Each scene shows the same named points in several views. A view is turned or mirrored, and shifted as a whole, has a little noise and may leave points out.
In the rows, zero is written as 128.

Scene 1
View 1
q_93: [176 168 133 110 116 125 134 162  99 141  63 100 132 157 141 138 155 108
 111 143 168 104 152 134 169  89 168 127 126 163  90 123 161  92]
q_465: [155 154 142 141 172 140 129 130 100 144  91 123 109 159 134 143 105 146
 126 130 143 124 154 108 151 100 121 107 103 115 120 116 153 128]
q_853: [128 149 123 161 111 115 134 128 100  96 138 127 111 168 123 158 109 140
  89 161 128  94 153 157 173 115 127 120 144 107 137 108 151  88]
q_857: [145 129 188 148 146 128  99 132  61 127 123  94 152 176 130 177  85 112
 117 145 128 139 148 106 146 103 102 134 133 149 155 112 152 110]
q_341: [132 154 117 160 115 114 141 124 109 101 133 132 103 164 122 151 115 148
  93 157 136  94 155 155 178 113 135 118 141 100 130 109 154  88]
q_600: [167 153 159 132 183 148 117 133  88 160  79 110 124 164 136 145 103 132
 138 122 148 139 152  91 143  95 119 112  95 130 116 117 158 136]
q_977: [166 189  67 127 162 145 178 134 145 143  61 156  61 141 130 106 154 176
 114 123 165  86 156 138 182 104 168  80  92  80  68 122 160 123]
q_569: [163 165 120 139 187 149 143 124 111 153  82 133  93 153 131 129 116 162
 128 121 146 115 155 111 156 100 128  94  88  94 102 120 156 137]
q_496: [136 156 112 153  94 111 141 135 108  99 130 129 110 166 125 150 123 138
  87 164 137  87 153 165 182 113 141 125 152 117 127 109 151  77]
q_41: [145 147 144 151 160 134 124 125  95 130 115 122 109 167 129 154 101 145
 119 139 136 116 152 118 156 106 117 113 110 110 127 114 152 115]
q_259: [148 153 138 143 122 123 130 134  97 121 110 118 124 162 130 152 121 133
 107 151 144 106 152 139 167 106 136 120 133 128 125 111 156  96]
q_766: [139 159 109 141  46  95 143 154 105  85 127 116 125 168 130 153 153 117
  70 179 150  71 154 191 195 109 172 142 179 148 121 106 159  44]
q_694: [154 153 148 140 150 132 125 135  91 137  99 116 127 165 133 150 112 132
 114 139 143 119 150 120 153  97 125 116 117 127 120 114 159 114]
q_184: [128 147 119 163 139 125 135 120 107 105 137 138  99 163 120 151 103 157
 102 145 129 101 156 144 168 114 118 110 129  85 137 109 151 103]
q_958: [161 154 143 140 194 150 128 125  97 155  85 122 105 159 132 141 104 149
 136 119 145 135 150  93 144 101 116 101  84 107 113 117 153 142]
q_116: [159 157 133 129 108 119 131 151  96 124  91 106 133 165 134 147 141 116
 100 151 151 102 152 144 168  98 155 128 139 152 109 116 160  88]
q_809: [160 175  99 122  64 108 156 165 115 109  89 120 114 158 135 136 171 119
  82 162 165  75 153 180 195 103 187 131 158 153  89 113 163  62]
q_181: [143 156 121 149 136 123 139 130 104 117 112 128 104 161 128 144 116 145
 102 145 142 100 156 141 171 110 135 112 125 103 121 115 155 102]
q_121: [142 146 137 157 174 137 126 118  95 133 114 130 102 161 125 148  90 156
 122 129 132 123 154 114 151 110 111 107 105  93 131 110 151 130]
View 2
q_116: [124  98 114 134 167 115 109 111 127 132 138 161 109 118 142 104 159 175
 111 168 111 148 116 101 150 158 119 141 137  86 102 162 123 133]
q_93: [ 93  90 119 138 179  94 120 105 130 141 153 184 103 117 153  97 180 167
 108 163 125 153  97 107 149 159 124 130 139 103 100 164 120 135]
q_181: [141 104 120 122 154 143 119 128 126 134 124 142 127 105 117 117 127 163
 141 156 109 129 127 129 157 153 111 137 111 102  95 127 127 116]
q_600: [122 115 122 150 160 147 139 147 140 143 133 170  78 117 141 125 138 138
 145 192 143 144  85 167 171 124 129 149 165 144 119 123 130 115]
q_958: [124 114 126 142 159 157 143 152 145 143 128 159  94 111 130 125 127 133
 160 181 136 133  94 179 171 133 126 143 140 151 112 110 137 105]
q_766: [153  83 109 116 164 102  84  89 116 120 129 143 145 112 129  94 161 211
  94 136  74 137 157  49 128 183  98 134 104  34  83 179 117 149]
q_809: [107  81 117 115 174  83 108  89 121 130 151 168 143 114 140  87 180 187
 103 134  94 140 138  70 135 188 110 116  96  65  81 173 116 138]
q_853: [171 106 115 121 147 152 101 124 122 125 111 126 132 108 113 118 117 183
 129 154  87 124 144 103 146 156 103 147 117  74  93 138 124 126]
q_184: [164 109 120 124 141 162 115 136 128 132 111 126 132 103 107 126 111 165
 148 156  96 116 141 131 154 151 110 142 108  98  91 121 130 113]
q_465: [125 111 125 136 154 153 135 142 136 142 129 154 100 112 128 124 130 144
 152 177 128 135 103 158 166 136 118 143 138 130 107 121 133 109]
q_569: [ 94 102 138 136 157 145 155 149 142 143 139 168 113 104 125 119 131 124
 169 163 143 127  97 183 169 147 130 119 104 162  97 107 138  95]
q_259: [149 108 117 131 153 147 120 128 133 135 123 148 110 112 125 118 129 164
 136 167 111 131 121 131 154 142 115 145 135 102 104 133 129 120]
q_857: [175 126 107 153 153 164 107 142 127 135 108 142  67 124 139 131 123 169
 123 205 113 146  97 130 162 118 115 180 201  89 126 144 124 134]
q_496: [156  97 114 119 153 132 102 113 121 127 121 133 140 107 116 111 133 186
 121 146  84 128 145  93 141 166 102 137 106  67  84 147 123 129]
q_341: [161 101 114 122 148 141 111 121 123 127 119 128 136 105 109 117 127 177
 135 148  94 125 144 113 145 164 104 137 105  82  88 136 126 121]
q_977: [ 71  79 138 113 162 112 157 130 139 138 155 169 156  94 119 104 147 127
 169 129 135 120 125 159 156 180 131  88  48 152  76 109 135  92]
q_41: [149 115 121 138 151 157 122 140 134 135 120 144 103 113 121 125 122 151
 148 174 116 129 112 147 159 134 116 150 137 119 105 120 128 114]
q_694: [123 102 121 138 163 132 126 130 131 138 133 161 100 114 136 113 147 158
 133 173 122 139 105 135 157 147 121 140 138 114 106 142 128 123]
View 3
q_694: [ 94 111 137 150 124 150 140 128 119 130 122 139 138  98 143 179 136 156
 169 139 131 119 116 118 154 135 131 157 144 112 122 109 161 126]
q_341: [ 75  81 133 156 107 142 132 129 148 120  99 119 137 126 138 200 122 121
 171 156 140 137 112 134 138 146 145 137 157 110 117 130 108  92]
q_181: [ 92  96 131 156 110 143 139 129 140 118 110 128 142 117 137 196 122 132
 168 152 144 124 120 136 143 140 141 146 146 108 119 124 127 106]
q_569: [132 122 102 155 115 133 167 133 131 109 155 164 169  92 129 187 118 160
 143 150 168  89 150 157 171 139 140 181 109 117 121 112 163 142]
q_121: [ 91  99 124 155 115 128 152 133 136 109 113 157 139  96 159 209 117 157
 166 143 161 109 121 155 167 137 163 172 143 115 141 151 144 142]
q_809: [ 94  95 147 156 112 183 114 124 123 145 121  90 147 139 103 161 149 112
 167 153  99 146 120  84 114 146  99 111 152  97  75  66 130  66]
q_496: [ 73  82 145 154 105 152 124 127 140 125  96 107 135 132 131 194 129 113
 174 157 124 142 110 122 125 144 134 129 162 105 108 118 107  86]
q_853: [ 67  79 142 154 107 144 127 128 145 119  88 114 126 128 145 204 125 119
 181 153 135 145 106 130 134 142 150 136 165 108 124 139 108  95]
q_977: [146 113  93 157 107 145 164 125 142 106 175 141 189 121  90 178 109 131
 125 158 170  94 174 152 143 150 116 153  97 111  78  79 135  97]
q_41: [ 89 103 131 152 117 132 141 133 128 115 116 147 132  97 156 201 125 152
 170 145 148 119 116 147 160 139 155 167 146 111 138 137 144 135]
q_857: [ 59 104 159 152 126 142 125 138 107 134  88 146 103  84 194 196 146 171
 199 131 123 133  81 115 169 131 160 167 174 109 167 156 170 155]
q_259: [ 80  95 142 154 116 150 128 129 125 127 105 126 129 110 147 192 133 138
 177 147 130 131 109 123 142 141 141 147 156 105 124 119 141 115]
q_116: [ 90 105 151 152 120 167 119 129 113 142 114 118 130 108 138 171 148 140
 175 146 111 134 107  95 141 139 122 137 158 103 111  97 154 108]
q_93: [106 118 146 156 125 176 119 128 101 147 137 119 141  98 129 159 159 153
 165 143 109 127 119  88 144 138 105 140 142 101 103  77 176 115]
q_184: [ 80  80 127 157 106 132 144 129 150 108  99 133 137 121 144 211 111 128
 172 155 153 131 116 152 144 142 159 153 156 112 129 143 110 109]
q_465: [104 110 125 154 118 136 147 133 121 114 130 155 142  91 152 191 129 162
 163 140 152 106 124 142 168 135 149 171 135 115 136 129 162 143]
q_766: [ 65  80 165 153 107 179  98 125 131 145  91  78 129 149 119 176 145 100
 184 158  93 164  98  88 105 147 114 101 175  97  89  92 103  59]
q_958: [113 118 119 156 121 131 158 129 121 111 134 167 146  82 156 194 122 176
 161 143 163  98 129 151 178 135 152 182 129 116 141 130 170 156]
View 4
q_184: [112 158 108 110 138 119 123 162  98  72  97 147  94 114 140 136  85 183
 135 112 113 130 114 124 110 128 144  86 132 167 137 127 126 130]
q_93: [120 166 110 161 166 172 135 117 137  99 110 126 107  72 106 148 171 144
 139 124 124 130 156  78 107  82 136 104 111 105 160 155 121 117]
q_41: [120 149 117 120 140 128 107 159 103  82  95 125 102 128 105 158 102 168
 142 114 123 131 120 113  88 127 149 100 115 143 139 133 117 123]
q_569: [127 127 114 125 154 127 103 146 120  75  98 160 103 125  72 181 100 111
 157 151 117 104 114  90  95 133 139 128 125 138  97 175 131 109]
q_121: [122 141 118 112 133 122 100 164  99  77  93 134 103 144  99 168  86 165
 139 118 122 128 110 119  87 141 151 103 117 150 126 132 117 119]
q_341: [110 169 103 114 145 130 139 153 102  78 103 143  90  92 152 125 103 185
 131 105 107 132 124 118 121 117 139  83 134 165 147 128 127 128]
q_259: [117 166 110 129 145 143 125 148 111  86 100 128  99 100 122 138 123 174
 133 109 119 138 136 108 103 108 143  87 120 140 158 128 116 126]
q_496: [104 181  99 123 150 139 153 142 106  82 110 140  92  74 160 112 117 194
 129 103 107 135 136 115 127 104 138  77 133 162 160 128 127 135]
q_116: [116 169 110 146 155 163 135 131 125  94 107 121 104  79 120 137 155 169
 133 110 120 138 148  93 108  92 141  89 112 121 168 137 120 125]
q_958: [128 129 122 128 140 128  91 154 111  82  94 134 109 143  71 183 101 138
 150 131 132 124 119 101  80 134 149 118 112 129 119 151 118 111]
q_857: [132 148 131 127 123 147  88 165  95  94  87  80 117 161  83 173 118 195
 128  88 148 166 135 120  60 124 161  86  83 110 179  93  91 124]
q_766: [103 202  93 137 157 163 178 125 121  94 115 133  87  36 192  88 159 202
 120  90 100 145 155 102 146  77 130  67 131 150 186 126 126 140]
q_181: [113 164 107 120 147 130 126 149 110  83  98 142  97 102 126 139 108 169
 138 115 112 124 125 110 112 118 144  93 127 152 139 141 128 125]
q_694: [119 158 113 138 152 147 115 140 116  88 101 127 105 108 100 156 131 153
 138 119 122 131 137  95  96 110 145 101 113 125 149 142 121 122]
q_977: [115 149  95 134 172 127 133 130 132  71 105 194  86  73 109 154 110  98
 162 164  94  86 114  84 126 122 129 129 152 159  78 200 155 112]
q_600: [130 132 125 135 144 145  87 151 115  89  93 116 114 144  60 184 122 139
 148 129 138 134 126  97  71 128 151 115  98 112 136 144 109 114]
q_853: [112 173 106 118 136 130 140 153 100  82 101 131  92  94 155 120 109 196
 127  98 109 141 127 124 117 118 143  77 130 161 159 119 120 135]
View 5
q_93: [130 107 145 118 112 129 132 154 167 140 101 121 140 102 141 153 107 128
  88 123 117 106 162 175 133  90 149 122 138 106 117 116 190 122]
q_181: [ 80 136 145 130 122 151 123 135 130 153 111 118 119 108 125 132 146 121
 102 129 119 127 125 162 118  73 127  98 134 127 123 151 132  92]
q_569: [109 148 153 106 167 161 134 140 137 131  85 149  89 106  89 143 180  96
 135 118  90  76 147 138 106  66 134  98  79 108 140 151 159  98]
q_121: [ 82 143 134  89 167 173 126 133 131 142 103 145 102 113  95 133 161 124
 115 130 110 117 112 161 102  73 125  84 121 124 130 177 125  78]
q_341: [ 68 132 145 141 106 149 123 132 118 163 122 108 127 105 135 125 145 129
  92 131 124 142 118 164 123  70 127  96 151 137 120 161 116  87]
q_496: [ 69 127 148 154  89 139 123 137 122 168 120  98 136 100 144 128 134 133
  80 128 128 148 120 169 127  72 127 101 156 137 112 147 128  92]
q_600: [121 128 130  55 181 167 130 139 156 128  95 160 105 120  92 152 134 129
 120 126 108  95 134 174 100  91 139  98 117 104 132 167 163  99]
q_977: [ 98 147 179 177 123 140 135 146 123 147  86 120 100  96 112 135 198  77
 129 117  82  71 169 114 127  49 135 106  68 112 131 120 166 115]
q_465: [103 138 136  87 165 161 130 138 144 135  97 146 106 109 100 143 149 123
 119 128 109 105 128 161 105  81 133  97 118 116 131 163 148  94]
q_184: [ 58 143 143 127 131 162 122 129 115 159 119 120 113 109 120 123 159 125
 102 134 122 137 108 161 109  65 122  90 139 138 123 170 111  76]
q_259: [ 91 125 141 113 125 149 129 134 139 154 115 121 127 106 128 139 130 135
  92 129 123 134 125 175 121  82 133 103 149 123 120 152 142  94]
q_41: [ 90 135 136  93 156 162 123 133 133 149 107 138 109 114 105 135 146 129
 110 128 118 121 116 169 106  82 131  91 134 128 129 169 134  84]
q_809: [105 110 161 183  63 116 128 146 142 160 112  85 156  92 168 140 117 123
  69 126 119 129 160 163 148  78 144 123 155 122 105 102 172 124]
q_857: [ 97 116 108  41 164 168 123 135 154 141 117 145 123 122 109 143  96 160
  94 136 139 143 104 205  98 106 135  93 171 125 124 183 133  82]
q_853: [ 63 130 142 132 108 152 122 131 120 161 126 110 127 107 134 126 139 135
  87 134 130 152 111 174 118  70 127  95 159 140 117 163 117  79]

Which points are out of place in each view (at most two, in the order of its rows)? Write none if all are in place.
view 1 | q_569, q_694
view 2 | q_259
view 3 | none
view 4 | q_857
view 5 | none

Scene 2
View 1
q_690: [ 86  78 109  73  91 118 152  42 140 132 122 156 176  75 113 172 175  47
 150 141  45 142 132 103 143 127 101 111 161  89  97 155 133 147]
q_76: [ 99  94 117  89  94 126 150  72 144 121 134 149 158  80 128 157 178  62
 141 146  65 140 130 120 141 126 103 117 161 101 109 150 130 139]
q_596: [116 101 139 116 102 129 145 119 159  89 135 133 143  62 140 149 189  72
 124 152  95 154 122 144 146 132 116 121 150 123 135 143 133 127]
q_902: [105 111 118  92  96 140 148  89 131 121 151 149 148  98 141 141 169  82
 138 142  76 123 138 133 131 115  96 125 163  99 109 137 129 133]
q_35: [ 82 100 111  81  94 130 145  75 120 144 131 153 182 101 116 156 155  76
 140 121  54 117 141 118 137 116  98 116 163  91  99 121 127 131]
q_709: [ 99 126 138 122 102 145 128 159 120 117 143 136 169 103 137 133 150 116
 107 113 100 113 136 155 140 121 116 127 153 116 127  86 121 105]
q_351: [111 132 130 112 102 149 139 137 125 119 160 142 142 107 151 123 156 110
 123 130  99 110 141 160 126 114 100 134 159 110 122 108 120 119]
q_640: [ 94  99  99  69  89 127 158  40 129 142 143 163 155 105 127 152 167  59
 159 146  47 125 146 110 127 110  86 118 170  80  93 157 130 149]
q_420: [115 113 126 105  99 137 149 105 143 106 152 142 134  87 144 139 175  82
 132 148  93 133 135 146 133 121 102 130 158 111 121 140 128 132]
q_458: [ 76 115 120  93  95 139 127 118 104 154 131 151 196 115 116 150 136 106
 125 100  70 100 147 132 136 114 107 120 162  92 104  82 118 111]
q_951: [118 118 105  81  95 142 164  58 133 126 173 159 116 111 151 126 173  75
 155 161  71 120 147 133 117 105  77 131 172  90  97 164 125 151]
q_44: [102  92 126 101  98 128 145  93 148 111 125 141 164  70 127 159 180  63
 130 140  74 150 125 127 147 131 113 115 156 110 118 138 132 130]
q_13: [113 114 136 118 103 137 140 131 145  98 144 137 144  80 140 142 177  90
 118 138 100 137 127 150 141 129 114 125 154 121 132 125 126 119]
View 2
q_76: [147 127 126 143 172 133 100 134 118  89 118 129 123  93 145 112 132  63
 156 138 143  56 131  84 110 170 156  76 100 120 154 176 100 108]
q_351: [135 118  99 171 125 129  94 116 138 143 136 139 121 124 166 121 119  99
 179 127 120 106 145  84 136 143 115 108 113  99 163 134  96 123]
q_596: [143 104 106 122 130 115  95 124 115 103 114 130 120  81 140 103 152  88
 177 136 143  60 141 110 130 141 148  97 113 111 139 131 115 125]
q_44: [144 114 118 136 150 128 103 127 117  95 115 130 121  99 147 108 138  77
 162 127 137  66 131  96 120 156 150  91 106 120 153 157 102 117]
q_420: [141 122 106 152 143 121  86 124 126 119 127 130 125  97 152 112 129  81
 180 147 142  73 144  88 125 154 135  91 112  98 148 144 106 119]
q_951: [147 152 114 181 186 126  70 137 132 125 141 129 127  96 154 122 108  58
 180 178 160  65 141  57 112 178 128  63 104  84 157 174 100 102]
q_13: [138 105 106 138 123 123  97 120 123 116 122 132 121 100 151 111 141  94
 177 128 131  82 143 104 135 141 136 105 115 107 147 131 112 127]
q_35: [139 129 131 160 175 147 116 133 125  94 123 137 123 126 158 122 113  66
 143 116 123  77 122  70 109 172 152  79  98 131 178 192  84 108]
q_690: [146 126 132 134 187 138 111 137 111  71 112 128 121  98 142 110 130  53
 141 127 141  45 120  83 102 174 168  68  95 130 162 192  95 104]
q_640: [146 148 131 164 203 138  94 143 124  94 125 130 126 104 149 122 107  47
 155 150 151  55 126  57 102 185 150  58  93 115 169 202  87  98]
q_709: [134 107 100 167 115 131 104 112 134 133 131 142 117 132 167 119 126 107
 174 111 109 115 141  92 139 138 121 117 116 111 167 132  96 129]
View 3
q_690: [147 111 114 180 124 115  62  81 128 161 108 131  83  86  94 104 120 146
 133  92 125 155 184 167 139 140 126  78 110 134 130 106 150 105]
q_44: [151 127 111 157 131 134  79  94 126 159 101 138  99  94 118 103 119 134
 123 111 137 140 165 160 144 131 142  86 119 124 141 121 153 131]
q_351: [130 146 103 134 138 137 120 150  90 153 101 146 127 102 110 152 125  98
 131 101 159 123 121 140 134 120 125 120 143 104 145 116 127 154]
q_458: [116  90 120 167 102 132  90 128 111 140 117 146 129  96  80 125 120 104
 148  75 150 133 132 152 135 124  80 131 130  85 132 103 120 138]
q_35: [132 103 115 179 116 117  77 105 111 156 114 135 104  91  78 125 120 124
 147  77 137 147 159 161 133 137 102 103 117 116 130 103 133 115]
q_640: [139 127 106 186 140 103  73 103 100 172 115 128  83  85  72 141 120 144
 148  74 123 164 176 165 126 149 118  83 112 148 127  96 134  93]
q_13: [146 143 106 131 135 145 106 123 112 154  95 145 117 103 133 121 125 112
 120 120 152 125 138 144 146 121 147 100 131 112 145 125 145 155]
q_76: [150 130 108 166 136 121  78  94 116 164 102 133  91  90 101 118 123 139
 131 100 133 149 171 160 139 135 138  83 117 138 135 110 149 118]
q_902: [140 136 103 157 142 123  96 120 100 163 105 136 101  94 100 142 121 126
 136  95 141 143 151 153 134 137 130  98 126 129 136 108 135 126]
q_709: [128 120 112 134 118 149 116 140 107 141 102 152 139 106 117 128 123  91
 128 106 164 115 114 141 144 114 116 129 143  82 144 121 131 167]
q_420: [147 153  99 141 151 131 104 122 101 165  97 141 104  99 117 137 125 124
 125 111 146 135 148 148 137 129 151  95 129 128 143 117 143 137]
View 4
q_458: [110 131 123 113  70 111 143 144 111 109 103 122 107 137 150 120 158 147
 136 184  82  84 133 119 114 116 165 140  92  99  93 126 157 130]
q_35: [119 131 118  98  80 134 139 147 142  93 122 118 126 142 156  88 157 124
 144 180  68 111 124 136 141 104 150 132  81  81  73 124 164 122]
q_709: [125 127 139 131  73 121 123 163 113 130  83 120 115 148 138 123 148 144
 120 139 115  90 146  98 116 111 128 157 107 103 125 142 135 140]
q_351: [131 130 147 132  78 132 101 171 128 125  89 117 123 143 147 106 122 146
 124 148 104 111 135  95 123  97 135 163  94  85 131 144 133 142]
q_420: [138 128 140 120  85 147 103 175 148 113 100 115 135 151 149  88 128 127
 124 139  97 125 133 108 143  94 118 152  90  78 118 143 136 138]
q_951: [137 131 138 110  90 159  85 170 171  96 122 111 144 135 167  55 103 122
 137 175  58 156 111 118 157  79 144 148  58  49 104 135 149 134]
q_902: [133 133 131 109  84 145 110 166 152  99 115 116 137 143 155  81 133 122
 129 159  79 127 125 117 147  94 132 145  80  73  99 137 147 133]
q_596: [145 134 132 111  92 160 113 175 162 114 111 120 147 164 141  88 155  98
 114 106 113 121 136 112 158 102  81 144 104  90 104 146 133 130]
q_44: [134 133 121  97  88 154 128 161 157  99 121 121 143 159 149  86 167  97
 125 131  92 118 127 127 158 103 101 130  95  88  83 134 149 123]
View 5
q_351: [153 142  95 108 136 111  89 138 109 134 144 133 138  91 139 164 128 140
 116 163 179  90 135 147 163 121 141 141 130 114 153 131 132  89]
q_35: [127 149 103 126 161 133  96 144  91 102 179 159 124 110 113 163 140 144
  86 162 170 130 144 167 133 105 150  72 131 143 153 162 159 118]
q_951: [135 170 106 139 104 129  53 139  80 100 126 151 140  98 115 184 144 156
  63 153 170 129 160 156 163 129 155  80 141 147 164 155 169  97]
q_902: [136 154 102 126 130 122  92 133  93 124 131 149 124  99 122 170 134 142
  75 167 168 116 147 151 153 112 159  94 128 142 156 159 142  98]
q_640: [120 163 108 141 145 139  78 144  81  92 163 164 126 110 106 172 147 153
  61 157 168 143 155 168 134 111 158  53 138 158 158 172 174 117]
q_76: [125 150 105 129 145 132 108 131  89 121 143 158 109 101 111 162 134 140
  67 176 162 128 149 153 140  96 164  68 125 150 154 178 145 111]
q_596: [138 138  99 115 129 117 125 118 103 156 106 144 103  86 120 156 119 130
  72 192 160 103 142 131 156  92 166 107 117 139 150 176 110  93]
q_13: [143 136  97 108 136 111 120 124 107 155 124 138 114  87 128 157 120 132
  93 181 166  93 138 134 157 103 158 124 120 126 150 157 115  95]
q_709: [154 129  95  97 161 109 119 140 119 145 163 134 129  96 141 150 123 133
 133 172 180  81 124 147 153 112 138 148 126 107 146 134 118  95]
q_458: [140 134  95 106 189 124 114 153 107 111 210 148 130 115 131 149 135 139
 134 159 181 106 122 171 129 109 134 113 133 118 145 137 148 113]
q_44: [128 139 103 121 149 124 126 126  96 135 139 153 103  97 115 154 125 135
  73 183 160 118 145 148 138  90 165  82 121 144 150 179 129 109]
q_690: [116 145 106 133 163 135 118 134  88 112 163 164 103 108 104 156 135 140
  60 177 159 140 148 160 122  86 166  51 126 159 153 189 152 122]
q_420: [140 148 101 121 124 116  97 130  96 137 121 144 122  92 127 166 130 137
  82 172 167 105 146 142 161 110 157 106 128 135 153 159 131  92]

Which points are out of place in each view (at most two, in the order of its rows)? Write none if all are in place.
view 1 | q_690
view 2 | q_44, q_709
view 3 | none
view 4 | q_420
view 5 | q_35, q_902
